Points on a hilly landscape, in no order, each with its height.
A ball rolls from a point to the lowest of its 2 nearest points, and stops where none of them is lower. Distance is the straight distance between rows; heights are no part of it.
Velus height 50.5: [-27 -20  -9  25 -12  16  68   9  52  39  -7  -3 -18  28 -19 -15  35  13
  35  20  -8   6]
matu height 60.4: [  9 -23  26 -11 -14  -8  51  19   1  12 -13 -43 -41  14  -1   8   2 -17
  22  49  -6  23]
Tumo height 52.5: [  6 -19   8 -45  -2 -24  -4 -28 -42 -24   5 -12  36  -9  -7  -5 -16 -21
 -22 -20   8  -8]
Kam height 54.6: [  5 -19 -23 -22  23 -32 -14 -39 -37 -46   0  -2  48 -13  -8 -18 -13 -24
 -15 -44   5 -20]
vofuz height 29.4: [ 23  19  -1  25   3  19 -33  11  46 -11   7  26 -23  15  24   9  27  35
  -4 -13 -19 -20]
guvu height 56.1: [ -9 -46  -7  14  29 -15 -25 -32   3 -39  12   2  46 -22   0 -12 -10 -19
  10 -56  46  -3]
lufol height 33.7: [-27  -4  24 -14 -21  33  43   3  36  51   7 -28 -15  12 -15  35  -5   3
  27  14 -55 -13]
Ziro height 23.9: [  2 -10  11 -23  -7   5  40  -3  30   2   7 -25 -16  11  -9 -15  33  20
   8  13 -25 -13]
sinu height 37.1: [-12  17   2   6 -28  46  43   5  63  30 -23  12 -12   9 -25 -12  45  27
  28   1 -42 -27]
mideg height 25.4: [  8   9 -57  70  35 -55 -29  12  -9  -5   9  24   2  13  33  28   1  -6
 -30  12   9  -2]
rizi height 40.6: [-21  12  34  -1 -23  68  29  24  36  35 -25 -22 -28  14 -16  30 -13   1
  36  15 -67 -13]
midu height 15.5: [ 23  17  45   4 -19  38 -29  23   5  11  19  -4 -13   0  32  29  -9  28
   2   3 -31 -18]
doma height 47.1: [ 20   2  59 -19 -17  54   5   5   1   2 -15 -12 -19   7  14   6   4  20
  20 -35 -39 -17]
Desab height 66.6: [ -4   9 -51  44  15 -38  27 -16   2   1  22  24 -13  33  -5 -42  24  18
  23 -16  -6  -3]
Moko height 43.1: [  3   3 -51  22  74 -35 -55  30 -17 -24 -15  27  25   2  13  17  12 -15
 -17 -20  24  10]
gug height 28.4: [ -2  19  27  -2 -11  49  13   2  38  14 -13   8 -17  18   2 -17  35  37
  20 -18 -28  -7]
Zesi height 26.7: [-32  13 -25   0 -12  17 -18   2  15  42  40  24   5 -28  -4   9  24  41
  21  14   4  -4]
roro height 30.5: [-18 -16 -10 -54  -4 -22  42  -6  15   7  -1 -16  -8  -8 -25 -13  23 -10
  -1  13  -8  -3]
vefab height 78.0: [ 34   0  13  11  32 -21 -45  31 -13 -25  19   6  -2  17  41  35  -6 -17
 -32  -7  19  25]
fim height 36.3: [  0   1   7   8   0 -10   8   4   8  17   9   9 -33  11   8   7 -19 -11
  -8  42  38  26]
Mab height 30.6: [-30  15 -26 -10 -20 -15  31  -6 -18  25 -26  -2   8 -24 -24  -2 -36 -19
 -18  37  26  24]
mazif height 59.3: [  1  13 -57  13  52 -35 -28 -25 -36 -53 -21   8  29   6 -24 -36 -10 -17
  -6 -36 -11 -10]
Dilu height 22.4: [  9 -12  60 -33 -18  44 -32  18  -1   5  18 -22  -1  -9  13  33 -28  15
   7  17 -14 -16]
degi height 24.0: [-21  18 -25  18   2  -8 -29  -5  -8  24  41  21   6 -12  24  25  14  21
   4  19   2  -7]
Kitu height 81.2: [ 40  -4  25  -6 -11 -25 -23  16 -64 -23  25  -7   4  11  27  26 -12 -19
 -16  23  13  -6]
pozan height 64.2: [ -9  18 -76  42  19 -44  15 -19 -26 -14  -3  29   2  19 -26 -55  -4   1
  19 -22  -2   4]
rav height 27.0: [  0 -26  49 -32   0  28 -23  -3   4   7  13  -9  12  -4  14  20 -18  -3
   9   7  23  12]
Gepi height 41.5: [ 27   0 -25  13  36 -39 -17 -12  -8 -50  -2   2  -7  20  10 -30  10  -7
 -11  -2   2  -2]
Bimek height 43.0: [ 29 -20  66 -10 -26  37 -16  -5  -5 -24   6 -14   4 -11  22  14   9  20
  11 -43 -29 -36]
ved height 17.1: [-26  -6 -11 -32   9  -1  19   2  10  18  -2   9   3 -10 -25 -15  11  -7
  13  23  32  35]
lurev height 70.7: [ -3  15 -16  -1  21 -13 -40  -6 -35 -14 -18  15  22   2   2  -1 -31 -29
 -25  -4  59  34]
mes height 38.5: [  5  10 -28  -1  15 -33   1  -8  -4 -19  12  -2  -3  -6  11 -14  22   7
 -16  14   7 -10]
moda height 19.9: [ 19  13  12  19  -7   5 -30   8  22   1  24  -1 -22   5  38  25   9  20
 -14  15 -15 -13]
totu height 48.2: [  3  31 -46  20  -1 -36   4 -19 -24 -18 -38   4  -7   6 -19 -35 -39  -6
 -14   2  18   9]
las height 68.4: [ 14  21  -1 -11 -13 -13 -14  -3 -52 -19 -34  -8  15   7   0   8 -47 -26
 -33  -1  39  14]
dus height 44.6: [  3  11 -30  38 -29 -33  31 -19 -33  -5 -28 -21 -16   2   0 -14 -41 -16
 -27  15  12   3]
zolu height 56.0: [-19 -23  16   6  -5   8  66  13  34  31  -9 -40 -31  27  -2   8  20  -5
  26  35 -20   9]
zuver height 17.7: [ 23 -16  28 -30  -7  -7  14   3   6 -14  14 -32 -25   3   9   3  21   3
   3  22 -16 -19]
tives height 12.1: [-29  -1 -40 -13 -11 -23  53   6   9  24  -8   4  -9 -23 -38 -29   9  -5
  11  26  27  27]
pez height 21.8: [-21 -23  21 -45   3  10  -7  -2   9  10   3  -7   0 -12 -15   6  -7 -15
   4  39  30  29]
bilir height 12.4: [ -5 -37  32 -68 -18  -9  17  -5  -8  15  -1 -26   9  -8 -30  42 -19 -34
   3  21 -14 -11]
rep height 16.8: [  2  40  14  37 -19  59 -13   8  49  15 -19  36 -27   1 -19 -11  20  19
   4   3 -39 -12]
Dor height 59.1: [-16 -53   7 -17  16 -10   0 -37  14 -14  18   1  41 -22 -22 -22  -3 -11
  15 -62  27  -5]
puvi height 44.0: [ 25   9 -16  -3  28 -34  -8 -14 -32 -55 -31 -11   6  11  -4 -42 -25 -17
 -16 -20  11   6]
Til height 11.5: [ 44 -12  34   4 -16   3  -1  23  11  -8  20 -22 -38  10  24  16   9  16
  -6  34 -19 -15]
Tokud height 50.2: [ 15 -38  27 -24  -3 -11 -12 -25 -33 -37  21 -20  33  -9  16  12 -11 -11
  -7 -44  13 -24]
zez height 34.5: [  7  35  44  20 -16  72 -28  -1  21  -4 -22  29  -8 -24  11  -6  11  17
  -1 -40 -33  -4]
vebu height 16.0: [ 16  17  26  15 -32  48  34  16  44  13 -14 -24 -28 -11   0  -3  20  27
   4  21 -56 -33]
viv height 32.3: [-28  -4 -22 -27   4  15 -33  -2   8  15  25  35  23 -28 -14  -1  31  21
  26   0  29  13]
lomid height 46.6: [ 18  21 -25  -8  -4 -30  20 -12 -30 -35 -52 -22  -5  16 -24 -42 -43 -21
 -11 -18  -1   6]
nis height 80.0: [ 24   6  -2  -1  12 -27 -24   0 -41 -14  18   3  -4  24  34   9 -12  -6
 -18   3  18   5]
rudak height 44.3: [  7  -2  32  13  22  26 -59  16   3   2  30   3  24 -12  48  39   0  15
  -3 -30  11   3]
Pemel height 31.7: [ 10  -2  33  -9   2   7 -19  12   0  21  20  -2 -13  13  24  17 -17  -3
  -4  32  17  23]
zefep height 57.0: [-10   6 -47  -8  33 -46  -9 -33 -36 -29  11   7  27   2   0 -23  10  -7
  -6 -21  -8 -26]
fibot height 12.9: [-29 -27 -17  11 -19 -15  65   2  28  36  15 -26 -13 -21 -18 -17  19   7
   4  34 -13   8]
Fako height 35.6: [-14  20 -73  56  58 -43 -42  21 -30   4 -16  36  17  15   9  20   6 -14
 -15  -2  19   6]
Tal height 61.8: [-19 -17   5 -22  11 -15 -10 -31  -7  -9  19  16  24   4  -5 -15  -4   0
   9 -37  15  -1]
gok height 39.3: [ 23  -4  63  17 -14  62 -34  -3  10 -13  -2   7   2 -27  21  14  -4  13
   4 -53 -28 -20]
peva height 61.7: [ -7  29 -79  15  22 -39 -20 -22 -33 -28 -26  26  29   5 -46 -45 -25  -3
   6 -27  -4  -3]
gel height 40.8: [ 12   5  -8  18 -21 -31  11  -7 -20   6 -20   1 -28  18   4   1 -36 -23
 -19  35  31  18]
pep height 1.8: [ 44   7  49  14 -12  30 -18  43  43 -13  -3  -8 -42  19  16  18   4  13
  -5  15 -25  -6]
mol height 26.5: [-17   0  24 -37 -20  12  24  -6  18  38  23  -6  -3  -5 -11  24  -1  14
  12   5 -43 -20]
kazik height 47.0: [ 21 -28  45  -9   5   5 -31 -22  -9 -23  22  -5  19  -7  31   7   1  17
   3 -60  -4 -26]
roku height 19.5: [  7 -25  28 -64 -22 -13  34   9 -30   2 -25 -33  20 -10 -42  27 -21 -51
 -17  10   1   4]
Miti height 19.8: [-11 -18   8 -40 -28  -9  23 -14  -1  28  25 -11  -1 -10 -15  33 -22 -12
  -5  33 -20 -11]
Gigo height 25.6: [ -6   4  -6 -41 -23 -19  47   3 -24  15 -39 -21   7 -17 -39   7 -38 -41
 -23  29   6  14]
Ger height 45.5: [  6  20  59  -8 -26  76  17  25  14  22 -23 -18 -29   2  -3  15 -11   9
  23  -9 -61 -17]
Zed height 75.7: [ 22  15 -21  24  38 -38 -41  30  -8 -31 -11  21  -9  21  26  11 -19 -28
 -41  -2  31  36]
san height 6.9: [-24 -28 -43  34 -20 -24  54   4   7  24  -4 -16  -7 -36 -20 -36  14  -7
  -6  25  16  28]
zuv height 39.5: [-21 -13  27   5  10  33 -42  -4   9   2  24   8  30 -29  19  10   5  19
  15 -41  25  12]
kegor height 34.4: [-21  21 -23   2 -19  -6  14  -7 -29  25  14 -14  13 -18   9  11 -28 -16
 -20  42  28  23]
tur height 44.4: [-11   2 -13  35 -30  30  44  13  55  43   5  16 -12  20 -21 -25  48  41
  42  -6 -19  -7]
tet height 48.1: [ -9  -7 -24   7  59 -19 -57   2  -4 -26  12  18  22  -7  16   5  30   7
  -5 -11  20  -1]
rin height 19.7: [-34  -8 -23  10 -21  11  31   9  29  48  32   0  -3 -29 -14  -4  21  30
  26  32  -8   1]
piv height 66.1: [ 22  11  11 -13 -38 -13  25   7 -57  -7 -40 -17 -12  19 -10   6 -51 -28
  -7   9  23  14]
Sibe height 27.1: [ 11  47  12  38  -5  51 -37  17  39  -8 -18  46 -17  -8   8   2  36  23
  -6 -24 -26  -9]
Fil height 36.7: [  2  23  10  15 -13  44  10  12  51  17 -16  40  -8  45  -8 -29  49  36
  25 -37  -9  -8]
tobud height 52.1: [  2 -33 -20  19  58 -21 -52 -11  -9 -49   4  20  36  -5   6  -5   7 -14
   2 -48  29  -3]
noz height 63.6: [ 19 -13  28 -10 -19 -23  41   9 -40  -3 -27 -28 -38  34  -3   5 -23 -31
  12  28   8  23]
Tifuz height 37.4: [-18   4   1 -38  -9   7   3   2 -30  14  21 -16  39 -26   3  17 -18 -14
 -24  35  21  11]
zap height 64.3: [-14  -4  16 -33  -1   5   8 -19  13   8  18   7  11   5   9 -12  11  24
  17 -43  -8  -5]
dilem height 69.5: [-16  -8 -33  33 -10 -11  26 -15  28  17  25  21 -16  12  -4 -25  35  34
  21   5  -1  -8]
Ruf height 35.0: [ -1   2 -32 -18  -1 -34  33 -15  -8 -10 -12 -14  -7 -14 -17 -25   1 -10
 -17  24  -3   0]
tigu height 73.0: [  9  16 -27  20  50 -15 -48  23 -33 -31 -28  13  32   1  18  13 -24 -34
 -37 -19  54  36]
Bug height 35.8: [-30 -25  12 -26   9  21 -29  -3  10   3  22   9  34 -31  -5  -7  12   7
  15 -15  43  28]
lema height 15.9: [ -3  13 -43  49  12 -31 -25  -8  -6  12  35  11   4   2  36  27   6   1
 -21  23   1 -13]
Rokap height 5.7: [  0  35  31  25 -22  78  20  21  45  17 -36   5 -26 -11 -22 -14  24   7
   4  17 -58 -26]

Call two points neighbours if one is among the 2 nearest of the other. Go from one point of each pair to the other, from neighbour to neighbour, staying as low as possible. Name the highest point that can't be avoided.
Rokap, gug => sinu
bilir, gug => Tifuz
lema, midu => rav
Rokap, midu => vofuz
lema, san => Zesi

Where does a ball stop that starts at each point below?
nis => gug
mazif => Rokap
Tal => lema
doma => Rokap
Kitu => gug
noz => gug
